Each row is a point on a tangle of strands that fork, close into loops and nearly touch. The rows are in no order.
(in the rows, 100 means zero)
Two points are linked if the straight distance between their rows is under 82.6. Some points are linked to none.
(960): 101,92,124,79,125,91,87,94,78,97,105,67,83,90,65,47,105,91,113,114,93,81,86,117,137,110,49,96,154,65
(353): 70,108,64,110,105,114,94,94,126,88,88,115,63,123,81,98,110,105,73,100,127,87,121,101,76,115,107,109,131,123
(971): 123,93,78,86,89,135,108,119,81,70,68,96,82,136,77,105,56,118,97,80,99,91,98,98,129,131,94,106,94,105
(1633): 76,107,82,118,141,115,86,124,91,88,120,93,123,98,102,90,111,97,110,131,109,99,117,85,82,101,126,105,76,125
(1217): 114,90,88,105,71,121,118,107,81,70,72,92,95,123,86,134,65,108,107,99,78,89,103,82,129,122,113,98,94,108
(432): 77,126,118,113,141,71,113,86,74,91,72,113,98,108,102,76,90,109,83,79,103,70,123,103,109,104,91,99,77,74
(1080): 88,109,134,110,107,78,104,69,109,96,99,116,126,89,113,71,120,107,91,96,60,74,96,72,129,95,97,76,102,74
(776): 106,81,102,102,88,84,98,113,67,107,118,72,93,76,85,75,131,107,104,86,57,110,53,77,107,126,99,74,131,100
(30): 110,75,73,109,85,108,108,80,100,98,106,108,123,96,104,124,112,90,116,101,94,96,89,97,110,106,143,75,82,81
(1600): 102,99,117,64,84,118,109,122,143,72,76,93,79,136,81,103,48,124,101,73,155,129,108,112,71,126,91,151,88,119
(1236): 80,130,81,89,116,110,88,104,102,91,92,95,86,99,61,88,118,90,80,116,116,102,106,103,81,108,101,100,127,119
(519): 96,78,106,95,92,113,101,98,119,90,97,92,55,133,78,86,74,116,89,80,140,85,116,126,98,98,85,145,87,113
(1276): 108,122,96,117,94,109,68,114,148,132,87,115,74,107,96,122,117,54,84,129,125,114,110,125,78,95,97,102,115,112
(1642): 108,77,125,99,85,93,129,81,102,105,121,109,97,105,108,83,97,142,83,56,87,92,82,105,118,65,81,90,78,85
(1848): 111,88,90,106,76,120,103,95,143,105,102,84,79,109,96,120,75,69,92,122,128,128,113,127,103,71,89,122,113,88
(311): 92,66,87,104,116,106,115,80,73,102,122,86,63,111,66,79,111,124,108,94,114,80,101,120,105,81,98,110,92,95
(882): 103,101,71,89,129,124,103,84,75,105,119,76,103,86,77,94,118,82,119,115,106,113,121,125,93,104,108,100,89,87
(1696): 104,92,72,121,67,92,115,92,105,99,82,132,95,86,156,173,87,101,111,96,83,105,113,102,78,102,135,89,103,124
(640): 97,101,128,106,138,79,119,89,65,102,90,106,86,107,91,71,92,109,94,60,106,101,102,133,110,87,78,101,64,67
(958): 73,134,102,92,118,103,72,119,98,114,130,97,87,98,72,71,139,72,94,93,119,102,110,87,79,117,90,107,124,138
(556): 115,122,114,128,81,98,66,116,156,129,83,112,68,131,103,123,108,73,96,106,141,115,115,115,54,88,91,135,92,126
(464): 96,76,83,137,89,81,92,89,114,120,100,112,105,106,118,104,130,103,114,124,68,83,67,73,104,100,120,74,128,102
(1204): 78,86,92,92,135,95,111,84,53,103,113,66,106,85,78,41,131,97,110,99,101,116,91,92,88,102,80,104,113,84
(2054): 100,119,121,114,70,93,88,114,156,108,80,123,65,144,96,124,88,107,88,78,141,106,130,107,50,101,93,158,108,139
(1406): 99,108,132,128,139,69,108,76,70,90,99,85,107,80,98,89,115,106,119,113,52,72,108,89,115,109,94,88,89,50
(2009): 99,72,66,131,87,88,114,109,91,92,81,114,97,90,145,156,93,97,112,102,118,110,96,106,75,122,157,83,105,124
(1316): 99,116,117,94,125,119,106,99,53,102,80,86,147,78,101,77,114,98,102,119,62,113,90,81,104,114,111,88,77,61
(298): 98,129,120,124,109,106,82,145,151,122,98,102,90,103,121,100,101,68,83,84,106,134,101,112,58,96,88,108,77,118
(1198): 116,73,100,136,107,79,116,98,90,94,96,62,107,47,85,116,135,92,134,119,65,103,85,81,79,108,111,87,112,118
(177): 111,110,118,117,116,117,93,117,68,101,98,74,137,65,120,71,107,89,113,84,46,117,89,78,110,127,100,90,70,85
(395): 103,79,68,113,80,109,116,69,85,94,105,115,94,122,103,132,102,111,119,85,81,73,107,112,111,117,141,96,75,84
(72): 91,98,120,106,91,93,105,85,147,102,128,108,104,105,111,76,95,110,100,78,92,95,122,99,119,53,65,112,95,100
(1505): 96,108,75,108,129,111,92,85,82,106,108,100,80,129,65,107,113,98,90,109,91,80,106,105,106,126,117,85,108,87
(1749): 105,114,101,105,94,115,81,97,153,114,86,116,86,116,99,92,80,80,104,87,114,84,120,124,112,84,73,108,79,117
(965): 124,57,85,115,70,88,125,99,85,80,74,79,93,89,81,116,92,121,97,101,97,99,82,96,118,92,98,95,111,120
(347): 117,118,88,86,120,107,104,115,68,70,58,71,99,110,70,85,76,82,115,116,93,100,107,103,130,134,78,87,110,85
(800): 135,75,125,125,77,75,115,96,74,92,95,88,98,81,71,114,122,108,127,92,46,78,87,86,131,97,71,95,113,110
(1701): 82,137,96,94,121,103,57,131,109,118,126,98,99,89,107,94,129,64,99,117,125,105,102,94,74,118,106,102,124,140
(1296): 105,74,65,114,107,99,115,72,70,100,119,100,84,130,63,117,99,116,101,107,82,65,123,100,119,122,138,98,97,70
(1008): 95,112,88,72,93,94,108,73,71,85,90,136,99,127,99,109,69,107,101,75,98,65,124,115,141,108,115,92,90,59
(301): 111,95,75,70,109,120,115,123,80,107,107,85,100,108,110,111,79,87,104,97,139,163,55,114,74,96,104,108,107,92
(1026): 113,58,91,122,78,92,120,80,108,76,72,83,105,95,102,112,93,117,91,100,96,105,89,86,106,80,108,104,87,95
(1072): 111,57,75,115,74,86,119,90,86,88,95,86,119,73,100,136,104,87,126,97,107,108,77,94,107,110,140,80,99,96
(1971): 114,105,87,115,96,122,112,94,87,103,132,97,115,97,115,135,99,110,93,107,62,105,114,86,103,79,121,96,73,98
(1233): 81,107,102,110,114,88,77,144,131,104,82,128,135,89,159,123,92,95,86,119,137,119,105,104,67,114,120,73,102,129
(2118): 88,83,84,97,125,95,124,76,50,101,112,67,109,74,86,85,132,119,115,109,80,119,96,87,81,90,96,95,101,106
(48): 90,115,114,131,109,92,92,135,164,122,98,127,98,123,144,97,88,94,101,90,116,114,104,103,81,87,86,102,96,127
(1788): 72,109,82,79,100,108,113,87,77,72,97,103,123,112,92,101,97,117,68,97,117,100,87,83,89,106,126,99,106,107
(2079): 102,118,131,104,144,68,82,83,96,97,94,78,62,80,81,60,102,90,109,109,92,86,107,129,120,117,50,81,136,76
(1656): 103,119,102,96,117,102,102,103,86,80,77,78,105,90,91,86,91,95,102,96,73,100,113,98,96,115,90,73,100,100
(939): 104,99,81,76,90,115,96,129,121,85,103,76,95,103,78,88,85,82,100,110,125,119,99,103,114,107,71,97,130,133
(1521): 82,98,124,114,109,92,89,84,96,94,113,109,150,60,119,79,135,110,88,114,64,93,98,62,99,87,113,82,83,77
(983): 136,59,77,124,91,95,112,120,77,104,90,75,81,93,79,110,109,106,114,90,86,117,61,105,95,114,84,75,112,124
(413): 91,94,103,97,86,89,116,114,83,93,121,79,108,97,97,79,125,116,101,73,65,119,63,75,102,94,103,88,126,116
(86): 74,121,75,110,124,109,90,105,92,83,108,113,109,113,106,91,108,100,119,115,83,67,112,73,104,118,118,86,90,130
(586): 95,90,65,98,97,89,72,86,142,134,118,129,100,80,120,104,125,57,115,111,91,86,93,102,100,114,104,68,132,88
(1714): 82,119,102,98,109,94,61,133,152,132,83,149,134,99,159,114,106,82,87,135,123,102,107,88,69,101,104,95,103,126
(973): 93,93,79,105,102,90,81,89,125,115,126,95,113,54,122,106,135,70,117,122,79,112,95,100,87,119,117,57,142,87
(1549): 131,64,64,95,77,119,128,91,68,93,101,78,97,96,94,158,87,92,94,116,106,132,103,113,88,112,141,103,106,92
(841): 65,131,141,104,128,91,58,98,104,113,111,95,108,70,81,39,142,74,107,100,107,87,119,85,100,112,93,128,101,91
(569): 118,82,140,65,86,100,111,108,128,109,98,85,89,113,56,66,61,127,115,61,157,124,86,123,83,80,72,140,61,98
(1919): 114,113,85,80,56,110,115,104,112,73,103,107,119,103,124,128,59,105,100,73,93,108,102,95,123,105,108,85,103,122
(248): 89,80,96,113,92,90,126,79,72,73,74,98,70,116,83,88,89,140,88,90,94,70,115,96,110,107,96,103,112,112
(1711): 109,101,118,115,106,66,130,79,63,80,60,98,87,109,83,105,92,136,84,95,66,77,110,94,118,104,79,105,100,98
(2060): 93,79,115,116,106,87,99,82,98,100,118,84,129,48,112,78,142,98,102,107,66,114,84,70,90,87,114,81,114,77
(390): 111,77,108,97,59,108,93,100,164,105,89,99,65,114,99,125,63,85,93,95,154,109,114,138,94,87,90,139,105,106
(801): 98,59,75,129,102,101,98,86,116,94,77,90,87,109,93,93,106,90,98,123,108,95,93,108,103,85,110,100,96,95
(838): 82,130,105,91,134,73,74,69,99,101,65,131,128,94,106,91,111,90,111,128,78,56,110,84,113,134,106,68,112,62
(1963): 123,60,84,80,91,101,139,83,35,91,85,84,91,104,64,106,96,121,116,89,89,101,97,121,116,106,84,102,94,75
(666): 74,104,57,107,113,108,78,96,119,108,101,132,46,121,108,110,105,96,96,100,120,75,140,106,71,108,107,117,123,138
(1660): 95,81,75,118,77,86,106,105,118,109,89,133,99,117,159,126,84,115,118,89,103,88,82,75,100,92,121,90,87,130
(1911): 112,88,137,86,75,94,101,122,127,118,121,105,98,113,87,45,95,111,89,65,104,92,82,122,136,85,63,103,101,79
(105): 93,98,102,96,104,95,88,89,110,105,83,133,99,133,97,81,75,93,128,79,119,47,108,104,136,103,93,117,74,91
(1967): 88,110,107,113,123,106,103,57,106,80,111,72,112,89,86,92,110,116,110,143,69,90,128,88,122,69,77,95,98,83
(1513): 108,65,108,91,100,107,105,94,80,102,105,84,60,114,58,65,89,119,102,100,139,73,120,135,121,81,72,132,94,98
(321): 96,102,96,119,87,93,99,114,120,103,117,88,94,89,121,114,103,107,108,108,59,102,88,70,121,100,86,81,130,129
(1675): 111,119,95,82,74,94,113,123,112,86,108,91,115,85,135,136,80,89,95,95,100,132,100,88,118,101,103,72,131,117
(4): 98,108,78,101,98,117,113,122,96,51,80,69,108,96,101,113,78,128,97,133,95,127,135,71,80,110,89,113,122,150
(1802): 100,86,92,95,66,99,85,93,131,122,127,114,102,78,126,103,116,76,92,92,82,106,70,96,121,94,106,70,127,83
(144): 84,125,84,78,118,110,60,86,129,124,134,111,118,61,93,98,135,67,128,124,98,75,121,100,96,144,120,72,124,94
(1361): 121,87,101,109,98,83,110,102,54,107,112,82,92,88,67,101,135,111,120,98,50,90,57,70,112,131,111,87,138,98
(1245): 108,90,120,125,76,75,115,103,98,97,116,89,97,77,97,111,118,109,114,103,38,89,75,72,126,88,76,96,122,122
(1388): 92,132,101,119,107,106,82,113,142,112,97,97,88,92,101,84,109,95,79,112,79,115,112,100,100,96,61,79,120,126
(594): 124,76,102,63,67,100,130,114,56,115,122,91,101,102,97,85,86,128,109,65,111,129,50,104,101,93,81,97,95,106
(643): 104,66,112,76,97,106,115,106,127,92,84,82,103,102,85,80,57,120,108,71,158,128,72,103,93,88,83,123,66,108
(1387): 104,98,69,101,115,119,107,91,60,97,98,90,58,133,63,101,106,103,73,89,92,94,100,126,90,126,113,96,96,91
(307): 85,112,87,128,132,123,86,111,99,97,87,96,94,115,83,84,106,90,99,110,120,91,118,104,75,107,111,108,66,116
(1574): 66,102,80,122,132,99,80,130,102,106,125,121,106,106,139,118,116,109,84,123,108,96,116,105,62,99,124,85,114,142
(1069): 77,112,116,93,146,95,103,74,85,79,107,74,115,92,92,65,93,96,116,138,90,78,131,89,134,84,77,117,88,75
(1516): 72,127,125,94,131,107,69,96,111,100,122,83,90,69,85,34,128,88,117,103,89,89,98,85,102,118,79,105,120,104
(737): 122,94,100,74,77,100,144,80,56,88,81,93,133,84,94,109,96,108,107,74,93,120,71,78,103,81,99,114,82,73
(1890): 88,136,110,111,114,113,59,94,115,143,95,138,98,118,91,90,145,70,92,100,100,61,97,105,83,106,113,102,83,86
(676): 99,104,96,63,69,115,107,88,95,77,94,129,102,128,102,110,53,114,100,62,114,60,103,107,137,111,106,104,86,98
(936): 107,109,122,104,144,63,85,70,79,102,111,106,65,129,78,101,99,96,95,133,83,53,102,115,136,113,79,86,122,33
(1569): 93,120,106,134,125,111,77,124,140,114,84,96,92,95,98,76,110,78,93,91,114,115,108,111,68,103,97,102,71,125
(1485): 81,116,105,97,106,87,80,68,127,97,90,109,103,99,83,82,116,86,108,106,126,64,125,92,121,81,80,118,100,92
(1931): 111,83,115,58,79,102,114,111,83,115,131,92,109,109,94,55,91,116,93,63,109,103,59,106,129,88,80,100,100,85
(1146): 112,108,101,98,99,103,123,74,56,93,122,86,96,85,89,124,111,111,109,103,47,96,128,96,113,87,104,91,84,88
(1036): 90,118,110,83,131,114,95,96,77,100,97,87,151,62,89,73,117,85,96,113,91,110,108,99,100,118,106,81,84,58
(478): 107,117,84,89,103,123,119,107,88,74,65,75,113,116,77,93,67,112,87,105,100,133,106,91,94,101,80,125,89,108
(720): 85,106,89,92,79,93,102,99,120,103,114,129,103,87,159,139,98,92,83,89,103,120,111,116,85,74,121,76,121,94
(596): 94,118,85,89,105,96,102,70,89,97,89,128,112,111,102,100,94,81,122,90,84,54,115,101,135,115,113,74,88,64
(1484): 115,135,110,93,91,120,73,107,141,116,87,101,85,98,75,114,105,51,77,111,123,120,106,124,79,86,97,111,92,90
(1576): 108,104,86,75,57,110,112,109,123,81,94,119,106,128,113,110,46,127,108,65,97,90,106,109,126,116,101,94,80,116
(449): 94,60,59,100,69,101,111,92,110,103,114,139,77,116,146,138,78,121,109,93,101,73,99,99,106,89,122,116,99,122
(679): 121,60,120,101,60,95,127,104,99,106,131,95,98,110,105,101,96,132,90,71,90,101,65,111,118,66,108,98,82,94
(319): 89,133,104,80,97,107,71,99,118,117,124,117,124,66,100,109,123,63,100,109,145,103,130,116,72,96,111,105,88,109
(736): 88,100,80,115,98,139,102,106,115,74,76,106,87,107,118,132,73,109,81,112,113,97,142,115,69,111,115,111,89,113
(1559): 78,61,95,117,105,86,113,74,82,84,109,100,63,122,88,82,92,145,105,91,101,61,115,116,120,89,88,108,102,103
(251): 113,105,77,89,96,102,77,95,106,114,95,131,94,129,97,90,93,80,128,99,101,50,100,107,146,115,102,89,97,91
(475): 84,123,99,109,110,95,63,85,130,139,72,141,88,118,95,68,129,72,103,96,115,58,102,88,88,106,99,119,99,98
(1648): 85,106,121,127,112,89,95,136,123,88,85,107,141,89,141,109,98,117,65,129,107,132,98,88,67,96,114,84,99,130
(201): 93,96,106,90,105,113,94,107,74,102,144,115,162,77,133,121,123,99,78,130,90,111,95,94,87,88,137,92,74,88
(1929): 126,90,150,88,81,92,92,119,133,127,106,103,92,119,61,50,95,105,84,61,128,107,73,130,114,77,71,118,89,80
(1862): 74,126,141,84,108,119,67,102,111,124,127,125,131,57,110,70,133,85,75,94,97,104,107,93,89,100,110,88,83,70
(271): 88,106,116,101,109,98,100,74,123,96,127,92,98,94,94,87,102,107,94,110,70,83,120,87,116,61,76,95,98,99
(140): 93,123,96,86,98,106,98,82,108,101,97,134,118,90,133,105,96,96,101,75,87,80,120,97,108,96,108,76,74,78
(1994): 85,70,85,90,83,106,107,105,133,77,92,99,67,118,101,96,76,125,83,89,139,92,121,114,94,93,89,127,116,137
(1517): 97,115,100,91,116,112,97,128,118,98,128,91,97,100,128,111,88,76,101,106,130,132,101,118,87,88,116,122,106,125
(1877): 93,107,106,112,117,98,114,131,95,88,85,90,132,95,128,116,94,116,75,126,127,146,93,94,48,97,116,98,102,116
(503): 123,75,130,110,62,88,132,105,70,101,115,102,110,93,97,116,111,113,102,76,58,100,68,83,129,71,98,109,75,97
(1590): 110,80,89,112,101,87,133,68,56,97,99,90,82,74,97,119,114,130,108,69,60,90,119,114,103,91,102,88,82,101
(624): 136,58,86,90,60,124,128,85,69,89,90,86,88,99,94,140,75,110,99,87,102,127,84,129,94,95,126,110,79,77
(193): 108,97,68,89,108,125,118,89,71,112,103,86,68,119,70,108,105,102,76,89,98,132,94,135,77,88,101,113,97,81
(2131): 99,121,99,86,110,122,106,123,106,104,134,85,111,100,118,99,100,81,92,118,110,139,98,101,92,79,106,117,94,87
(482): 95,119,101,98,147,73,67,82,101,89,74,110,86,99,105,82,90,75,134,126,80,45,108,89,121,142,88,70,121,78
(264): 87,146,115,98,95,100,53,135,116,133,124,114,88,107,112,121,124,69,104,104,144,100,121,102,60,102,118,123,109,147
(1718): 134,69,105,95,73,106,140,83,61,96,87,91,107,78,94,126,80,112,100,67,98,129,70,102,100,78,114,107,73,73
(1338): 96,97,132,98,97,81,124,81,88,91,112,105,108,96,106,73,110,125,86,68,76,90,91,77,128,82,83,93,86,71
(598): 126,83,139,138,98,66,117,90,83,78,66,78,102,94,77,94,103,115,127,118,49,68,86,74,130,101,68,92,112,103
(806): 109,88,85,82,63,104,88,100,139,122,128,129,94,115,124,116,87,86,89,92,107,94,78,103,129,86,103,90,120,89
(541): 80,87,75,123,104,107,83,97,123,117,110,140,117,116,129,118,112,99,100,136,110,87,97,83,83,74,135,105,87,95
(1814): 103,105,104,103,111,112,115,122,102,104,132,75,133,96,140,115,84,89,98,141,101,155,104,91,96,63,110,113,98,95
(842): 89,135,146,97,96,68,67,101,121,112,79,123,92,125,81,49,102,83,93,86,122,58,105,92,126,112,77,126,104,73
(2151): 92,91,94,116,82,87,122,119,82,59,79,83,110,84,108,130,99,127,92,111,94,125,108,76,73,102,113,122,117,151
(238): 107,85,111,74,97,95,108,100,77,103,112,76,95,103,76,63,112,96,101,90,97,90,83,113,140,102,69,91,120,76
(1181): 102,70,78,128,109,95,106,110,110,99,91,73,87,96,86,87,114,94,104,108,94,118,82,98,91,103,90,79,107,110
(1393): 82,75,85,91,74,126,97,108,144,84,76,118,47,116,113,112,66,117,100,65,155,89,119,119,72,124,102,136,104,137
(1557): 79,96,92,98,115,103,131,86,67,80,119,75,112,93,106,86,117,131,98,105,99,120,116,80,76,71,103,117,90,116
(759): 123,88,80,61,83,116,111,128,68,107,120,84,90,117,100,96,69,113,114,77,135,138,47,110,95,100,93,107,99,112
(1097): 99,97,76,105,97,121,118,116,96,72,82,71,97,127,92,98,79,127,85,123,92,121,112,83,85,97,86,120,100,131
(1943): 110,115,105,95,89,128,89,99,133,111,88,93,94,103,91,134,81,67,66,129,130,138,117,124,78,73,102,127,95,78
(864): 125,112,75,79,94,123,118,110,61,79,52,73,104,122,77,95,64,107,99,104,97,121,100,92,122,121,77,106,92,87
(1567): 77,120,99,73,94,113,80,83,135,102,116,144,136,85,121,113,100,82,95,109,142,85,119,100,84,82,127,108,79,92
(1167): 115,108,92,117,91,82,107,82,73,100,97,109,118,86,85,137,126,101,116,116,48,83,89,81,98,121,133,79,104,100
(1891): 115,78,103,66,108,86,136,83,22,101,94,77,88,95,78,98,84,130,132,103,84,105,116,118,116,93,52,103,98,83
(2051): 109,78,73,94,59,104,98,93,128,95,100,115,84,125,110,124,86,102,89,112,106,91,88,109,120,81,99,97,123,95
(885): 82,104,119,95,116,113,79,83,103,88,85,111,159,66,108,80,120,94,86,130,91,82,111,90,101,110,116,77,85,54
(573): 78,128,142,99,118,116,57,99,99,134,110,101,125,69,80,61,145,65,86,109,107,89,114,104,89,113,111,122,87,71
(1844): 107,91,87,124,102,93,89,124,80,81,90,92,85,114,86,82,99,116,125,90,72,66,82,78,130,131,94,64,117,131
(56): 101,97,60,98,94,102,85,73,145,105,89,120,59,89,107,117,101,93,107,118,84,79,128,111,99,104,79,68,126,117
(22): 123,82,80,86,96,119,94,107,111,101,112,65,122,100,82,103,103,63,104,131,99,120,89,92,121,90,116,98,103,76
(1832): 113,95,110,85,53,114,83,92,153,112,97,115,72,120,87,117,81,91,101,88,141,91,125,128,107,78,81,138,76,107
(641): 129,81,87,119,94,93,115,98,52,76,60,78,93,119,66,121,98,108,115,115,74,85,95,86,116,129,117,103,96,95
(1519): 119,91,114,102,124,70,103,98,51,81,83,76,89,119,65,79,90,102,115,127,76,78,83,88,141,128,89,80,131,60
(1329): 93,133,102,111,105,92,77,133,164,116,76,150,100,131,147,115,88,90,87,119,113,113,114,87,70,98,94,116,112,132
(1188): 103,108,88,77,86,88,114,106,91,93,120,95,104,91,146,148,94,90,95,100,102,124,111,122,106,90,118,77,140,125
(1042): 118,113,114,75,91,105,149,73,25,89,83,98,124,87,86,115,105,122,105,84,71,122,101,88,103,95,85,121,87,92
(38): 101,118,122,97,112,106,109,118,97,114,141,109,108,119,152,116,82,114,91,101,124,139,73,107,78,74,148,106,94,90
(1035): 76,110,110,96,126,101,103,90,85,98,119,82,109,77,84,45,128,101,84,95,100,102,95,87,94,100,91,101,107,92
(165): 100,40,78,88,49,114,109,96,116,91,109,127,76,118,119,135,67,133,98,102,120,77,97,111,113,86,112,113,125,116
(470): 95,104,128,84,92,96,104,118,138,118,145,104,87,132,106,95,78,111,95,76,141,119,100,108,98,66,86,143,87,116
(55): 89,112,141,106,122,75,72,83,130,112,82,87,73,92,77,52,102,86,107,101,99,76,116,116,127,106,40,99,129,82
(1910): 85,143,122,102,112,101,38,90,101,136,106,127,116,91,74,93,153,76,84,123,105,65,123,104,77,119,116,109,82,93
(1413): 79,137,129,93,130,103,107,104,88,86,85,113,126,103,100,68,91,113,75,64,112,91,102,101,94,105,111,104,57,80
(284): 90,131,125,95,119,106,98,95,112,105,82,109,103,123,84,67,89,98,84,62,126,92,95,104,90,105,102,123,67,82
(900): 129,68,107,111,106,70,116,97,44,77,77,81,89,117,52,120,100,117,127,127,67,59,90,86,135,140,102,94,128,82
(262): 110,93,123,92,105,102,117,126,84,110,110,87,151,88,141,112,101,97,93,137,103,165,74,86,78,73,111,119,96,77
(862): 118,82,118,127,112,83,100,124,83,94,72,78,85,100,87,66,86,112,119,88,64,80,89,110,136,128,74,69,103,102
(1599): 72,117,103,100,122,94,84,63,107,93,74,126,142,86,93,86,116,85,93,126,108,57,127,95,104,114,111,79,98,62
(543): 76,128,93,80,94,106,86,100,126,109,116,146,106,107,136,121,94,96,91,98,145,100,113,106,78,92,134,119,88,121
(1792): 114,85,113,107,145,69,97,84,64,87,96,83,80,108,69,92,88,93,113,137,90,78,104,111,135,117,88,89,111,47
(667): 90,119,119,98,123,101,113,134,96,109,130,96,98,117,155,119,83,101,89,106,141,145,96,116,84,88,130,112,125,123
(1975): 105,89,105,85,82,96,103,101,99,112,126,101,104,84,116,85,113,97,101,43,104,128,54,108,102,89,112,84,85,80
(1424): 89,99,85,117,127,101,90,108,70,84,115,77,111,92,95,94,114,102,141,122,66,81,105,69,112,128,108,85,97,119
(1000): 76,114,105,93,124,107,116,111,98,88,127,80,125,85,121,80,105,123,93,113,127,137,115,94,59,73,103,124,82,130
(726): 93,111,86,97,88,105,93,93,124,120,112,141,116,84,143,121,113,92,86,78,79,101,100,108,89,88,113,81,83,96
(739): 108,97,89,121,80,79,115,93,81,105,95,124,113,74,118,177,123,100,113,111,63,98,110,83,79,113,133,93,98,124
(547): 113,109,77,65,106,139,119,96,75,113,91,88,101,105,90,106,89,99,76,97,116,160,67,118,59,90,98,113,88,72
(1797): 90,145,104,83,84,104,52,108,119,139,111,135,118,83,118,135,133,63,102,116,147,87,129,107,65,104,124,115,99,129
(483): 116,60,67,126,85,82,120,115,75,87,80,88,98,72,100,155,108,94,124,94,104,111,90,101,85,120,135,86,100,129
(919): 128,76,119,69,71,101,132,122,103,118,136,80,119,99,120,88,71,119,107,70,121,159,52,105,102,74,74,101,94,89
(345): 75,127,78,102,106,125,75,113,116,111,104,135,61,115,118,133,92,98,88,103,134,91,155,108,50,105,109,132,99,147
(1199): 105,94,103,98,125,99,123,81,63,101,101,94,94,94,96,94,101,108,95,63,91,97,104,118,102,92,102,88,65,78
(2072): 101,71,87,163,90,77,97,105,101,103,91,113,102,101,128,131,120,106,109,125,74,85,80,61,86,101,126,100,104,122
(1504): 117,92,96,84,86,111,110,95,84,96,106,72,112,94,76,82,107,87,108,103,94,115,80,95,124,88,85,89,102,83
(79): 102,100,103,98,101,114,108,104,84,102,142,112,126,92,142,125,103,113,85,112,98,117,94,90,90,69,154,95,77,83
(27): 89,85,88,111,109,101,106,128,68,66,84,80,136,87,114,119,104,118,87,133,105,136,99,88,64,106,127,103,92,134
(1813): 102,117,108,122,106,83,110,72,93,79,77,100,100,90,96,101,93,120,84,104,59,86,112,99,107,102,84,77,106,100
(1231): 91,118,99,120,108,103,91,112,136,109,109,90,90,90,127,102,103,100,85,123,74,113,88,85,88,88,91,75,122,124
(1799): 104,96,106,88,109,109,103,126,68,106,117,94,166,72,110,105,129,111,71,138,89,138,75,83,67,91,123,103,88,86
(436): 103,125,103,98,125,93,78,101,95,75,72,92,86,107,85,74,83,71,117,125,85,77,106,98,142,139,82,74,131,79
(124): 106,90,56,105,103,117,110,113,94,89,93,82,97,102,102,143,90,84,85,121,105,128,112,117,83,113,130,92,110,109
(2116): 102,121,96,80,96,121,109,104,120,71,71,80,93,117,89,95,59,105,93,84,128,130,123,108,79,103,87,133,84,118
(961): 126,93,154,74,88,98,100,107,118,126,98,93,101,116,62,58,72,108,113,58,154,99,71,124,113,85,68,137,63,80
(349): 94,114,136,81,84,94,97,90,137,120,133,120,91,122,81,81,105,101,93,65,122,90,113,109,109,67,73,128,88,94
(967): 118,114,78,100,92,109,109,134,85,92,98,75,107,96,114,133,85,88,101,113,87,137,85,97,97,111,113,86,109,112
(972): 76,132,97,99,102,102,76,119,115,123,118,129,68,128,118,122,111,96,93,82,154,92,108,101,63,97,122,132,101,140
(1551): 133,79,126,124,104,74,101,98,79,89,63,87,66,94,75,91,79,121,122,116,52,61,95,113,134,112,53,75,128,109
(216): 94,114,117,106,105,90,81,98,153,115,94,100,76,98,82,65,112,96,95,100,93,91,101,106,112,92,49,85,130,116
(2207): 103,78,75,149,92,88,101,104,110,100,70,115,91,98,135,126,105,113,112,88,78,89,95,78,92,105,114,89,86,136
(1992): 95,110,90,84,119,101,67,90,116,119,129,98,110,42,101,101,136,75,105,134,95,114,114,109,80,120,101,61,136,90
(1520): 89,128,124,107,101,90,62,102,146,122,66,127,109,119,87,58,107,67,109,87,122,63,97,81,127,112,81,121,102,96
(36): 125,92,101,125,112,64,109,80,60,104,100,93,100,94,58,124,146,109,126,114,47,83,76,66,104,138,123,87,120,88
(970): 106,131,116,71,90,110,80,110,113,121,101,91,119,86,85,69,105,54,87,72,114,133,86,106,104,104,88,98,95,76
(78): 101,65,68,112,70,91,98,94,103,109,103,114,85,108,104,111,106,108,108,111,84,65,89,88,127,102,102,82,115,114
(2127): 80,133,116,89,101,113,90,105,134,124,125,122,115,76,125,103,117,79,71,88,97,121,102,113,83,83,101,83,91,81
(673): 112,106,113,79,118,85,134,81,29,97,91,81,110,81,92,92,95,126,115,80,66,119,110,97,110,97,48,103,94,74
(944): 90,100,112,91,74,109,95,115,154,89,80,114,58,131,99,116,55,111,98,78,152,108,115,114,52,115,108,150,100,130
(1894): 108,105,109,100,95,108,88,107,115,110,98,103,80,111,90,78,86,85,95,70,109,87,108,125,126,101,68,94,83,110
(1308): 114,86,130,66,79,94,125,114,135,101,140,98,102,125,121,96,59,131,91,74,133,139,69,108,103,56,78,125,91,103

A piece is two or more points that can be reached from each other along the links. Count, over all rows, the pieces, the separate loops (a circle has one, a figure eight two, a Y none), the forks (points with three links) and the tips (points with one).
pieces -> 7
loops -> 7
forks -> 17
tips -> 17

A tip is a point with one link. Name the tips that can be reached along the links from each point below, in the order of the rows.
(841) -> (1963), (105), (842), (1000)
(36) -> (413), (643), (1069), (1844), (22)
(38) -> (284)
(806) -> (144)

How many points has the smallest loop of links through each point below? Write 0 if it is on no loop.
(1696) -> 0
(1701) -> 8
(201) -> 9
(1567) -> 6
(1660) -> 8
(432) -> 0
(965) -> 5
(1994) -> 16
(1576) -> 10
